Each row is a point on a landscape with many valleys, with its height.
A ball rolls from a point to whichever of its 2 nearest points has the largest drop for the distance, and stops where none of them is lower. Distance is the straight distance between rows; heights are no part of it.
sok: [-17 -57 -17 -13 -19   3 -34  16  -4 -16 -45 -33 -32  24  -9  20 -10 -27
 -29  23 -38   3  27]  height 57.5
resu: [ 24  53   7 -10 -25 -36  -9  -2  39  12  24  -8  44 -32 -13  12 -11  40
   8  10  42  -5 -32]  height 50.2
taba: [ 14 -46  31 -23   1   0 -44  11 -49  13   0 -22 -42  20  -8 -14   3 -25
 -20 -19 -68  15   6]  height 58.0
mup: [  4  40  19 -44  21  39 -13 -33  31 -35  20 -45  32 -20  -1  -5 -16   5
  44 -39  16   6 -26]  height 46.9
velu: [ 17 -25  42 -29  10  -8 -40 -10 -47   7  16 -17 -10   8  11 -25 -21 -10
 -21 -32 -46   9  -3]  height 59.4
fifer: [  5  -9 -11 -15  24  37 -33  -4 -49  27 -15 -26   6  12  39  17 -13   4
 -18 -22 -22  40 -32]  height 77.9
Ven: [-16  19 -38  26   3 -29  39  19  44 -25  10  45 -23 -26  -6  -3  19   5
  20  36   5   2  28]  height 31.7
mal: [ -4 -28 -46  48 -22 -56  10   3  -2  16 -30   3   1  14  24   8 -38  -8
 -56  22 -16 -10   1]  height 47.9
Ros: [-16  22  41 -43 -57   0  11   3  31 -23 -18  18  24 -19 -24  -4  27  22
  32  37  32 -33  22]  height 43.5
togom: [-19 -35 -39  22  14   8  20  -5 -11 -39   5   5  -7 -46  24 -29 -19 -32
   1   1  10  15  26]  height 82.6
bala: [-20 -12 -21 -11  -7   1 -27   5  -9 -49  -8  -9  31 -42  26  -3 -46 -24
 -12  29  23  10   9]  height 27.1
nal: [ -7 -36 -33  32  24  30   2   1 -44 -16   2  -6  -4 -28  52 -19 -21 -35
 -12 -12   9  44  22]  height 83.2
Baza: [ 28 -20   8  -6  14   1 -13   7 -34  10  48   7 -10 -24  33 -29  16 -15
   4 -25 -18  38  16]  height 15.1
Piz: [ -4  14  32  -1  -3  63  -9  -7 -24  -1  -3 -28  -4  27 -12  37   6   2
  17  -5   6  12 -22]  height 29.7
kisez: [-33 -69 -10  12  -9  30  13  -8 -33 -35 -31  -9   8 -17  14 -59 -33 -36
 -16  -3 -15   4  18]  height 18.1
kif: [ 15 -29  39 -36  -2  23 -16 -23 -53  25  -4 -33  62  11  13 -14 -33 -13
  -5 -36  -4   5 -19]  height 79.6
mepun: [-18   9  -5 -22 -26  38 -35   7 -30  -9 -23 -34   2  19 -30  55   2  -2
  -5  28   1  -5   0]  height 17.3
vulaz: [-24   1 -32  23 -10 -34  46  -4  27 -22 -12  44   0 -29   8 -13 -15  -2
  -2  44  18   9  15]  height 24.1
Guke: [ 18   9  17 -33  -6 -25 -19 -11  21 -24  24 -16  18 -38 -20 -30 -16   1
   2   4  -3 -21   7]  height 38.7
bobi: [  2  44 -19 -11 -22  -9 -36   7  27  -2   8 -11 -27 -22 -30  33  14  21
  -4  32  17 -23  -8]  height 41.9
lovi: [ -2 -44  19  -9  12  -9   4  -3  -5  15  31   1  30 -18  -9 -48 -27 -13
 -32 -59 -31 -25 -14]  height 61.8
dukez: [ -5  20   7  -5 -28 -38   7   6  30   0   5  39  23 -15 -19   5  11  21
   9  32  35   2  -3]  height 38.9
rav: [-33 -24  -6 -14  53  49  22 -23  32 -34  -4 -19  32 -18  -5 -40 -32  -6
  15 -52  -7 -21 -49]  height 25.3
Buli: [ 26 -11 -16   5  33 -10  10   1  -8  16  44   8  25 -26  43 -20  -1   2
  15 -19  -6  25  -1]  height 12.2
munu: [ -3  35 -18  36 -26 -40  17  16  26  16  14  50  12 -18   3   5  15  19
  -6  39  31   7  20]  height 44.6
gizig: [-26 -33  -4 -19 -23 -46  18  11  51  -9 -29  14 -44 -24  19 -10  -7 -26
 -27  25 -17 -19  40]  height 63.8
Ket: [  1   2  44   7   8 -18  35 -28  10   9  12   8  42   9 -43 -29 -15  -1
  -3 -23  -8 -20 -18]  height 71.7
fop: [  3  16 -38  -6  19 -42   0  10  39 -17  27  -4  -2 -55   4   6 -28   5
 -11  22   2  18  -7]  height 17.0
zuvo: [  1  13   5  21 -13 -50  32  -4  28  -3   8  42  50  -9 -19 -14 -29  17
   1  23  43 -15   7]  height 33.8
Samo: [-18 -30 -44  42 -33  -6  10  15 -17   2 -39  11 -17  16  18  23   0  -7
 -24  49   6  20   7]  height 42.0
nulus: [  8 -11  43 -11 -50 -15   1  -5 -38 -14  -7   8  83 -14   7 -21 -21   2
  19   5  26 -13  13]  height 37.3
Fega: [ 25 -14  -8  -3  46 -14  15  19   5  -7  36  10  -1 -19   2 -47  17  -5
  54 -32  -7 -13  21]  height 47.7
sen: [ 23  27   9  -9   2  45 -16  19  11 -30  35   8 -52  -8 -15  -2  69   6
  57 -13  21 -17  40]  height 51.3
ferim: [ 24  43 -11  -5 -20  15 -30  21 -32   9  14  -3 -22  20  -2  52  28  41
 -23  32  15 -20 -29]  height 47.8
diget: [  4  10   3   0  22  61  27  22   2 -44  23   9 -38  13 -15 -14  47  -7
  66  -9  17  -3  22]  height 45.4
Leped: [ 23   6  39 -28 -13  31 -42  18 -54 -10  24   0 -19  -5  14  -7  54 -18
   5   7  -8  18   9]  height 49.2
Mimom: [-16  19   5  39  41   1  59 -16  20   8   0  34  30  14   6   7 -12  13
  13  -5  41   5 -25]  height 50.1
bak: [-11  28  11 -40 -30  -6   7  -3  57 -37 -28  14 -12 -17 -22 -20  27  -7
  31  23  33 -26  15]  height 50.3
zuv: [ 40   8  31 -13  15   6  -4  11 -33  17  48   9  17  -3  22 -16  40  -8
  32 -37  -6  29  21]  height 18.7
rap: [  5  39  41 -16 -41   3  13   6  36 -26  22  24  18 -21 -11 -15  43  31
  46   0  39 -26  33]  height 37.2
zep: [ 27   0  41   3  13 -11  -9   2 -25  52  12   8 -19  38  -6   3  20  14
  -6 -31 -36  14 -21]  height 35.1
pono: [-22  37  -4  43  18  19  49 -21  27  16  -3  24  -2  33 -16  50  -3  28
  12  12  37  12 -30]  height 46.8
nafol: [ 32  20  38  15  27  12  20  -5  -3  41  15  12 -33  25 -21  -3  38  16
  13 -47 -18  11  -7]  height 38.2
nanob: [ 15 -26  -8 -29  30 -11   4  41  12 -26  17  -2 -18 -25 -17 -68  24 -19
  53 -15  -9 -21  35]  height 50.7
fim: [  1 -21  12 -26  33   1  -8  -2   5  -6  44 -13  25 -43  -1 -56 -32  -1
  -2 -64 -12 -24 -15]  height 63.0
muta: [ 11  16   0  40 -31  -9   9  22 -26  23   9  46  28   5  41  16   2  23
  -8  28  54  26   7]  height 50.5
gogu: [-26 -41  -9  12  44  30  39 -10   9 -59 -19 -22   5 -18 -17 -39 -23 -16
  -1 -33 -25 -18 -33]  height 30.8
pur: [-21 -15   0  -3  49  43  35 -32  27 -18  -2  -8  59  -4  29 -19 -29   6
  15 -34  18  -6 -20]  height 20.6
gugul: [  3  23 -15  -8 -51 -54 -20  13   1  11   3   4  39  -5 -19  34  -8   4
 -14  38  14 -32  -3]  height 46.7
kig: [-12  -8 -21 -18 -38 -31 -29  42 -15  12 -12  30 -31 -26  50 -10  18 -12
 -27  43  -4  19  40]  height 23.7
rinuz: [ -2  60  -2   9 -39  -9  -4  -5  -7  20   4   9   5  14 -46  44  33  49
   5  28  49 -49 -21]  height 56.4
sosaf: [-20   6 -19  39   9 -22  52  -6  11 -21   1  34  39 -26   6 -28 -34   8
  -5  20  39   3   0]  height 29.2
Moma: [ 15  -1   5   4  52  -7  19   2  26  -7  13   0 -32   2 -50 -51  20  -8
  45 -57 -36 -29  17]  height 27.6
Felod: [  6  25  39  -5  10  70  17  -1  -6 -53   4 -10  -7  20 -23 -19  26 -14
  59 -29   0   2   1]  height 39.3
bep: [ -4  16 -19   5  -5  10 -14   1  -3 -29  10   7  40 -30  25  -3 -33 -21
  18  28  52  32  -3]  height 24.2
Kifo: [-10 -53  -3  54 -17 -41  29   4 -21  14 -46  -8  31  44 -17  -4 -44  -7
 -39   2  -9 -22   8]  height 74.9
mot: [  4 -14  23   0  50  13  19 -16  14  -7   5 -18 -31  15 -36 -33  -3  -9
  16 -62 -27 -18  -6]  height 32.6
Laku: [ 29  -2 -35  26  28 -30   4  15 -14   5  29  23 -12 -45  60 -11   0  12
  -8   5 -21  36   1]  height 8.7
lokat: [  4 -25 -70  27 -25 -57  -8  25  -7   2 -32 -15 -29   7  15  34 -13   1
 -47  30 -34   1   0]  height 51.0
Tudu: [-15 -49 -13  29   5 -17  49   6  -8 -19   2  28   1   0  -5 -47   3 -17
  -2  -5 -12   1  38]  height 22.4
samok: [ 10   1  12  -4  37   7   2  -5  -9   4  24 -10 -25  -5   6   9  -4  -8
   6 -32 -29  25 -12]  height 20.4
vufam: [-33 -10 -10 -15 -43   2   6  15   0  -1 -56  21  -6  26   0  22  18 -22
  -8  44  17 -17  20]  height 55.8
Betin: [-24 -23 -27  13 -14 -49  22  15  58 -16 -32   6 -33  -1 -10  -1   3  -4
 -25  33 -29  -9  12]  height 69.1
sipid: [ -3  51  27 -11 -19  50  -6 -10  29 -53   7 -11 -22  -5 -28   1  26  28
  40  -5  31 -25  -8]  height 57.9
geza: [-10 -19   0 -21  31  -9  -5 -23 -10  19 -13 -36   5  10 -12  23 -41  -6
 -27 -17 -24 -12 -37]  height 76.4
leze: [ 10  28  38 -26 -15  11 -10 -13  16 -41  18 -20  26 -22 -18 -16  -5   0
  37 -20  16  -8  -4]  height 43.4
gibo: [-24 -47  -6 -26 -14  42 -29   6 -22 -37 -54 -42 -25  24 -13  16 -31 -28
  -3  20 -15   5  10]  height 60.9
seru: [ 33  11  16   9  38 -23  -7  -4  36  23  26  -5 -46   5 -40 -18  40   2
  33 -52 -17 -17  13]  height 21.4
vifez: [  5  48  35  -8 -21  41 -18  -2  12 -13  32 -16 -30   4 -33  10  55  31
  24  11  41 -25  16]  height 53.4
Pesap: [  9   9 -26 -20 -40  -9 -40  20 -28  13 -16 -40  12  32 -22  45 -15 -26
 -26  14 -42 -28   3]  height 35.8
vol: [ 18  64 -11  25  13 -10 -15  18  41   2  50  20 -47 -25   8  26  46  19
   2   7  29   2  -5]  height 42.2
Gez: [-30  30 -21  29  24 -14  26 -14  33  30  -6  -1 -21  26 -22  53  -9  33
 -14  -4  12   0 -46]  height 43.0
fol: [  7 -14 -12  31  18 -12  30  10  -9   3  24  34   4 -15  25 -37   0 -16
   8 -11  -3  14  30]  height 16.7
rero: [ 35 -14  14   3 -15 -45 -27   6 -21  35  20  29  32 -14  39 -45 -11   0
 -34  -3 -22   5  -6]  height 19.5
gesir: [-15  25  -3  -6 -27   7 -20  19  -9  11   8  16 -29   7 -16  39  35  28
 -24  45  16 -25  -4]  height 48.4
bab: [ -5  24  21  19  37  75  18  -4 -10 -17  21  -4 -49  25  -5  40  46  19
  14  -1  17   6 -11]  height 83.5
situ: [ -7 -19 -12   2 -40  -3  -1  23 -20  36 -63  -5 -15  62  -9  42  19 -28
 -42  19 -19 -49  26]  height 45.7
Fidi: [-15  -4 -25   3  36  60 -12  -8 -21 -19 -12 -32 -23   1  25  50 -10 -17
   1   3   3  54 -18]  height 79.4
bib: [-12 -17 -28  20 -40  12 -16  31 -34   4 -38  11 -43  19  38  29  26  -4
 -28  53   9   6  27]  height 36.9
banuf: [-23 -81 -18   7   3  16  26  -2 -17 -29 -21  14 -14  -1  16 -53   6 -33
   7 -13 -30 -11  45]  height 22.0
Nopo: [  4  14  30 -21  19  55  -8 -13 -15 -26   4 -25  10  16  -4   6   6  -8
  43 -29   4  22  -4]  height 34.3
zatos: [-15 -36 -27 -38  -9 -12 -29   1   4 -27  -8  -1   9 -38  10 -36 -35 -23
  -5  38   2  -8  27]  height 30.5
bure: [ -9 -24  -4   5  11  34 -26  -1 -52  -5 -20 -36 -17  14  30  38 -24 -14
 -19   5  -9  30 -13]  height 78.6
kibu: [  5 -16  25 -28   6  27   1 -22 -17  12   2 -15  58  13  24   7 -15   6
  10 -28  24  17 -23]  height 80.4
fedo: [  3 -13  20 -12  49   9  25 -39  23  37  24  -6   5   9 -17 -21  -6  12
  21 -63 -37  -2 -10]  height 36.6
fimod: [-10  -7 -11  21  -1  41  -7   3 -21 -16   6  14 -20  -9  17  15  13 -16
  14  27   4  34  24]  height 49.0
per: [-22 -32   2 -39  -9  39 -27   1 -15 -67 -55 -40  15  -7  -6  -7 -28 -24
  22  26   1   1  13]  height 64.0
tek: [ -6 -12  15  23   4 -53  39 -18  -6  20 -10  16  41  19 -28 -11 -35  11
 -16  -9  -1 -12 -17]  height 72.9
zon: [-12  19 -14 -16  29  -2  -7 -41  45  40 -23 -40 -11  24 -39  24 -19  20
 -12 -33 -27   4 -44]  height 48.2
kupo: [ 24 -23  40 -26   5 -22 -25  -8 -32   8  21 -14  34 -26   1 -42 -28  -6
 -17 -29 -19 -10  -1]  height 60.5
vinol: [ 15  31  -1  -3   4  55 -41  17 -41   9   6 -10 -31  28  19  51  19  30
 -13   8   9   3 -42]  height 43.7
neb: [ 48   4  61  -4 -28  -2  -5   8 -35  24  30  24  40   8  34 -13  36   8
  20 -30  -8  11  -2]  height 23.8
bazuk: [  1  -2  23  -7  23  42   4 -30 -14  39 -19 -13  19  52 -15  31  10  21
   4 -34 -12   6 -43]  height 42.3
kapof: [  5 -26  -5 -12  25   6 -25 -25 -30  48 -14 -34  19  23  23  24 -32  17
 -35 -22 -42   7 -36]  height 77.3
poti: [-10 -29   4   7 -20  47 -13   8 -46  -3 -26  19 -32  12  18 -17  19 -28
   6  26   2  30  43]  height 52.1
Bosop: [  3  40   2 -19  38  15 -22 -37  41  25   1 -40 -43   8 -26  31  16  16
   5 -36 -17  16 -23]  height 51.1
Bekul: [-17  24  -8  26  31  55   5  -5  -3 -13  -5 -16 -41   4  11  43  12   6
  15   9  21  30 -28]  height 81.0
kize: [-16 -43 -14 -39  14  -6   3  32  14 -33 -13   2 -33 -31  -2 -44  23 -22
  34  14 -29  -4  53]  height 54.1
Sepo: [ -5  19   9   3  41  14  34 -30  35  16   0   9  13   7  12   3  -1  12
  20 -24  17  15 -23]  height 52.5
lelid: [ 28  -6  20 -14 -34  32 -51  19 -76  18   5  -5  -1   1  37  -6  18  -2
 -12   7 -11  17   4]  height 46.5
kotul: [  3  33 -20  12  19  -7 -19  18  11  -2  31   2 -50 -21  -1  32  18  12
  -3   5   0  24 -17]  height 36.8
gasul: [ -7  -2 -25  19 -46 -50  15   4  22  23 -24  46  25  -1   6 -13   2   8
 -21  55  20 -14  29]  height 51.2
Mulo: [  3   2 -28 -11 -45 -29 -30  12 -15   9 -26 -14  43  19 -11  19  -7 -16
 -35  34 -17 -21  14]  height 41.1
fitok: [ 30   6   6  24   3 -18  -8  14 -41  36  32  43  36  -7  71 -34  -9   7
 -19  -4  -3  31  -4]  height 22.2
fugu: [-11   9 -22  24  17  29  30 -12   5 -12   9  18  34 -20  41  12 -11  -4
  23  15  42  26 -10]  height 20.7
sado: [-28 -39  26 -19 -32  51   3  -3 -32 -18 -37   0 -19  36  -4  -3  12 -12
   6  13  -3  10  40]  height 55.0
sukon: [ -2   7  19  17  -1  -1 -11   4 -12  24 -18 -15 -38  65 -55  44  15  16
 -26 -10 -36 -32 -20]  height 80.8
tok: [-11 -31 -26  33 -13  15  17  10 -34  -1  -5  25   7 -12  53 -36  -4 -27
  -6  15  17  49  45]  height 83.8
mebe: [  8  18  17  -5 -13 -13  39  -8  36 -54 -18  11  36   2 -49 -42  -9  -2
  33   3  21 -33 -17]  height 66.7
vuzaf: [-30 -35 -14 -30  -6 -15  20  25  28 -29 -35   5 -58 -13  15 -10  29 -34
   0  19 -19 -11  47]  height 58.7
Fidu: [-15 -22 -12  17  41  27  26 -20   4   0  -7 -17 -43   7  -2  21  -3   1
   5 -40 -22  34 -17]  height 25.0
vogor: [  4   3  -1 -20 -58  14 -24  25 -36  24 -35 -15   8  38 -16  52  14 -22
 -38  24 -21 -52  14]  height 41.0
guzef: [  1  36 -15   0  -8 -10  11 -10 -15  33  -8  -5  44  14 -23  49 -23  11
  -5  -8  16 -22 -42]  height 82.4
Negus: [ -2 -30  42  -9  -2  21 -11   3 -28  14  -8  -7 -32  24 -24 -21  25 -22
  -7 -12 -41  13  28]  height 55.7
Luf: [-32 -43  -6  13  -2  36  19  -6 -31 -39 -57 -18  15  25  -5 -35 -39 -26
 -11  -3   9   1   9]  height 21.9
vetu: [ 19  -4 -13   9  50 -19  22  14  11  35  31   1 -27 -14  14 -11  10  -1
  -2 -48 -31  11 -10]  height 16.4
sol: [ 21  29 -10  36 -22 -29   1   4 -25  44   0  45  46  13  44  13 -14  23
  -5  16  21   5 -36]  height 53.2
rekib: [-14 -29 -44   3 -35 -23 -28  18 -18 -14 -31 -27 -27   6  28  23 -12 -29
 -42  30 -29  -2  13]  height 54.0
bigo: [  3  11  34 -10  21 -14  25 -31  34 -26   0  -9  37  -8 -41 -48 -13  -6
  24 -25  10 -29 -15]  height 70.0
pas: [ 19  19  18  18 -17   8   6   7   8  11  29  40  -8  -3 -20   2  57  26
   0  24  20  -1  17]  height 38.0
goser: [ 10  27  16  -3  15  27 -11  -3 -16  42  12   2 -11  29  25  45  22  39
 -12  -3   9   6 -49]  height 40.1
Fara: [ 27  11  43   5  39  20  26   9   2  31  32  13  -6  24 -10 -11  48   3
  51 -62   4  -1  12]  height 41.8
nulav: [ 22  15 -22  13  -5 -31 -11  39 -11  18  43  48   6 -39  57 -13  19   2
   1  16  -3  24  16]  height 13.4
sak: [-10 -35 -13   6 -32 -37  28   6  -3   9 -53  25 -11   7  37 -13   6 -18
 -33  29  -9   2  45]  height 78.8
robon: [ 39  24  45  -1 -18  -5 -24   3 -23  55  31  25  -7  35   8  15  35  40
  -3 -18 -28  -4 -32]  height 31.8
bulu: [ -2  48 -21   9   1 -10   8   1  54 -36  18  19 -25 -31 -15   3  15   8
  21  24  33   6  16]  height 39.9
pak: [ 23  14  23 -62  23  45 -24 -47  38   6  25 -52  36 -14  12  -1   1  21
  29 -44  -7  15 -15]  height 48.6
lizo: [-37 -36  -4  26 -20   9  20 -10 -18 -14 -39   4  12  29  -2 -13 -17 -23
  -4  27  11  15  23]  height 26.6
Pigup: [ 11  13 -28  -7 -21 -26 -43  26  -4 -14  20  18   1 -42  45 -16   9   0
  -8  43  -3  21  24]  height 18.6
Fur: [ 16  64  16  17  -3  19 -15   1  28  -6  44  11 -50  -9 -13  29  69  43
   9  -5  43 -19   8]  height 48.0
pume: [-23 -21 -24  25   4  18   0   8 -11 -27 -10 -10 -57  -1  14  15  12 -10
 -13   3 -21  35  15]  height 44.3
zuruk: [  3 -13  -6 -34  30  12 -15 -19  11  -9  35  -5  46 -49  29 -32 -41  -8
  -7 -33  -2  10 -14]  height 64.1
siv: [-34  20 -15 -18 -11   9  23   3  47 -38 -32  17 -37   1 -22  -5  16  -5
  18  30  13 -14  23]  height 56.7
fam: [  0  52   6   1 -13 -25   4 -11  58 -25  12   3  -1 -24 -31 -16 -14   7
  29  11  32 -13  -7]  height 45.3
fetom: [ 33  19  49  -4   5  34   4 -11 -12  61  22  17  10  43  23  30  50  57
   1 -18  -1   5 -36]  height 36.1
bav: [  8  44  34   9 -18  32  25 -16  40 -49  -8   9  18   4 -46 -12  16   9
  44  -5  32 -23 -23]  height 62.1
Radev: [-20 -21 -42  16  17   3   4  -1  -5 -41  -9 -29 -42 -22  10  11 -29 -21
 -15   1 -20  16  -4]  height 40.0
Fupum: [ 52  30  24 -10  21 -16 -34  11  10  35  42   4 -42  -6 -20 -11  43  13
  17 -44 -33   4   5]  height 15.4
Zugel: [ 18 -16  18  29  13   4   9 -17 -34  23   6  29  44   3  50 -27  -8  -6
 -10 -10  18  14   6]  height 25.1
Sozo: [  2  -7  -6 -24 -10 -36 -18   4  19  -6   1   4   4 -20  -9 -35 -12 -16
  -4  25 -11   5  29]  height 34.1
Govur: [-23 -20  12 -20 -61  24  -5   7 -22  16 -61   8  -4  57   7  26  12 -30
 -11  23  12 -50  31]  height 50.8
kiped: [-24 -33 -12  15 -40  -1  17   2 -29   1 -53  21  38   7  24 -23 -12 -25
 -14  41  44   5  31]  height 30.7
Gavi: [ 20  47  21  -1 -40  -2 -12 -11  20   7  22   1  21  -6 -22  29  18  28
  16  13  49 -21 -11]  height 52.9
Beza: [ 12  15 -16  -8  -2 -60 -34  18  22   7  18  -8 -24 -22 -15   8  -9   8
 -34  18 -22  -2  -8]  height 32.8
tus: [  7  16   4 -41  48  31 -15 -37  42  10  13 -39  -1   8   4   9  -1  15
  16 -52 -19   7 -23]  height 50.6
tuz: [-26 -11 -24   7  29  18  24  -5   7 -57 -17 -20 -18 -17   3 -22 -31 -24
  18  -1 -13  15 -21]  height 36.2
tunak: [ 11  34 -19   9 -20 -41 -14  20 -11  30   4  19  42  -4  25  25 -10  12
   2  35  32 -10 -11]  height 50.9
somuz: [ 24  -7  49 -18 -53 -10 -16  -8 -23  20  -2   6  41  10  -3 -17  -2   2
   2   0   6   3  14]  height 40.9
pamo: [  0  39   9   0  14   8  -4 -20  35  -5   7 -22 -42  -2 -29  10   0  19
  12 -17  -2  -8 -29]  height 53.9
gaz: [-23  18 -33  14  34   4  27 -31  39   2  -5 -27 -21  -5 -10  48 -27  24
 -10  -5   2  14 -55]  height 39.7
soga: [ -2 -27 -43  46 -40 -25   6  30 -31  28 -49  -3  -1  44  27   3 -22 -11
 -47  28 -11  -4   1]  height 45.5
nas: [ 35  24  30 -15  -3  -1 -39  13  16   6  38   4 -25 -16 -22  -8  49   3
  35  -9 -12   1  36]  height 21.3
Geru: [ -1   3 -24  -8  37  -1   8   1  20 -24  32   2  31 -51  36 -17 -36 -16
   9 -15  30   7  -1]  height 64.7
Daru: [ 28  24   0  10  42  25 -12  33  14   3  58  12 -46  -2 -23   3  60   3
  48 -31  12  -3  24]  height 56.0
duli: [-23   5 -51   8  45  16  20 -21  32 -16   6 -15 -16 -27  25  32  -9  -4
  -1  -2   2  24 -22]  height 35.7
Zubi: [ 35 -10  18  13  46 -14  29  12  -7  33  44  15   1   8   1 -42  26  -3
  46 -52  -2  -5  10]  height 45.0
maro: [-11 -52 -12  47 -22 -34  40   3  10  12 -56  17   3  36   0 -21 -14 -18
 -35  19  -7  -7  32]  height 76.6
fezat: [ 10  18 -35  19  11 -27  -5  31  12   2  18  18 -46 -30  16  19  36  20
  -1  30 -15  16  17]  height 30.3
fiz: [-18  10   8   8   0  42 -12  -2 -28  -2 -20  -2 -23  48 -32  49  12   1
   6  26  10  -4  -9]  height 24.0
siru: [-10   6 -49   7  14 -42 -16  21  30 -13  28   6 -42 -56  -3  -8   7   1
   8  22  -9  15  22]  height 22.7
luda: [ 17 -17  21 -21 -34 -13 -43  19 -47  15  -9  10  20  10   7 -10   8   2
 -10  22  -9   6   7]  height 44.1
kizif: [-25  -7 -20  17  38  34  42 -27  11 -17   0   5  45 -14  63  -4 -35 -13
   1 -11  36   9 -16]  height 16.9
kotu: [-15 -32  32 -17  19   0   2 -29 -12   5  -8 -36  21  30 -51 -25 -38 -21
 -16 -36 -35 -37 -10]  height 76.7
modo: [  8  34  13  39 -14   8  21  16  -6  16  21  50   2  15  10  20  35  33
   1  34  46  18  -2]  height 45.1
Botu: [  4 -18  41  -4  38  25  21 -39 -13  39  -5  -8  10  43 -14 -12  -1   4
   8 -58 -31  17 -14]  height 39.1
vuna: [ -4   4 -15 -35  10 -34 -44  -8  28  -8  -8 -59 -26 -19 -40  18 -41  -9
 -19   2 -24 -12 -24]  height 23.5
vip: [ 11  46  10   5  23   3  11 -26  31  13  21 -13   2   2 -22 -11   2  12
  32 -44   4  -4 -17]  height 54.9
figur: [-10  39 -22 -19 -23  14 -43  14  -2  -9 -23 -49  -3  12 -47  64  -7  -6
  -4  14  10 -32 -23]  height 25.2
pina: [ 14  26  10 -14   1   9   4 -15  -4  18   9  -8  46   2  -2  29 -17   5
  14   0  23   7 -31]  height 81.3
mevan: [ 13 -17 -18  13  13 -62  -3  16  -2  28  29  21  10 -27  20 -29 -18  -5
 -40 -22 -22  -1   1]  height 16.3
pev: [-15  10 -13  -5  27  21   7 -36   7  31 -33 -30  12  41 -23  47 -11  24
 -15 -12   1   7 -51]  height 45.6
kal: [ 14  25  36 -21 -48  11  -9   7  21   1  28  19 -19 -24 -12  -5  66  21
  20  10   9 -11  41]  height 29.4
kot: [ -5 -35   5  -7 -55  -2   0 -10 -33   3 -36  11  70   2   8 -25 -30 -19
  -1  19  34  -4  21]  height 33.9
ver: [-22 -19 -38  36  48  40  53 -30  30  -9   5  -5 -28  -5  13  29  -9   7
  25 -22  -8  34 -12]  height 30.4
fufed: [-18 -61 -32  13 -15 -22  16   2  -3 -13 -37  -6 -12 -18  34 -33 -27 -15
 -39  16  -7   6  31]  height 80.5
Bebeg: [ 15  34  -1 -14  -3 -47  14 -16  50  -8  27   1  43 -36 -29 -24 -34  21
   9   3  28 -10 -20]  height 48.3
zefa: [  6 -16   1  11  36 -41  14 -15  13  17  27   8 -13 -25  -7 -29  -9  -3
 -27 -41 -46  -5 -16]  height 12.1
vuguv: [  5  24 -14 -38 -13 -18 -59   5 -12  -1  -4 -51 -27  -3 -27  45 -18 -14
 -19  20 -12 -19 -21]  height 29.8
selo: [-32   0 -16  -8 -39 -15  31  -8   6 -18 -41   2  68  16 -31   1 -27 -14
   1  33  32 -41  12]  height 50.4
sus: [-20 -14  -8  -2 -32 -30   7   1  40  -2 -46  -7 -23  24 -21  29 -11  -4
 -12  35 -21 -28  10]  height 74.4
podiz: [ 14 -25  44 -12 -27  38 -26  16 -55  13  -3  18 -20  28  -3 -14  53  -6
   4  13 -30  11  28]  height 52.7
Tized: [-35 -46 -25  33  -6  -4  24  15  -5 -32 -19  15  21 -27  33 -45 -39 -18
 -32   8  27   6  25]  height 81.5
Mufi: [ -7   4  13   5 -10 -29 -11   9  22   6 -19  -7 -31  36 -49  26   1   2
 -22  18 -19 -12  -7]  height 78.2
vif: [-14 -26  15  16  20 -30  16 -21  -1  15 -10 -24   1  31 -39  -3 -47   2
 -35 -36 -44 -26 -28]  height 75.2
Nilu: [ 34  15  39  -4  -5 -13  -4  -2 -12  50  30  20  41  17  32   2  16  29
  10 -24  -8  14 -30]  height 28.0
fetim: [-15 -19 -13  27   3 -50  40 -13 -11  13 -26 -10  40  38 -26   8 -60   2
 -37  -2 -13 -35 -17]  height 73.9
lofa: [  5 -34  41 -24  -9  19 -11 -22 -48  -8 -17 -35  37  35 -25 -10 -35 -22
   0 -36 -19  -8  -8]  height 78.5
tob: [-17  -4 -16 -12 -25 -21  -8  -1  -2 -10 -36   1  31  13 -17  10 -38 -20
  -5  42   6 -17   9]  height 45.8
gop: [-17  -9 -15 -25 -58  -8 -24  43 -25  26 -30  28 -25   6  44  24  31   0
 -33  51  17  -7  30]  height 30.0
nuno: [ 12  14 -29   3  42 -36   2  14  30  11  44  -6  -9 -54  48  11  -7   5
 -18 -11 -15  25 -13]  height 12.4
tisag: [  9  47  -5 -17 -11 -39 -45   0  39  -4  34 -14 -23 -30 -27   9 -18  25
  -2  22   7   0 -13]  height 37.1
zaz: [  1  -9 -25  -9  16 -48 -41  -2  10   0  14 -28 -17 -19 -12  13 -43  -2
 -55  -4 -31   7 -29]  height 28.7

Call two points neighbours if one is among the 2 nearest of the other. Go from one point of each pair to the other, from neighbour to neighbour, staying as low as possible. Name the highest point that can't be avoided.
Fupum, kizif | Bosop
vulaz, vif | guzef
vuna, robon | gesir
vulaz, robon | rinuz
Buli, Fupum | sol
Buli, kisez | Tudu
vuna, mepun | vuguv
Pesap, kisez | selo
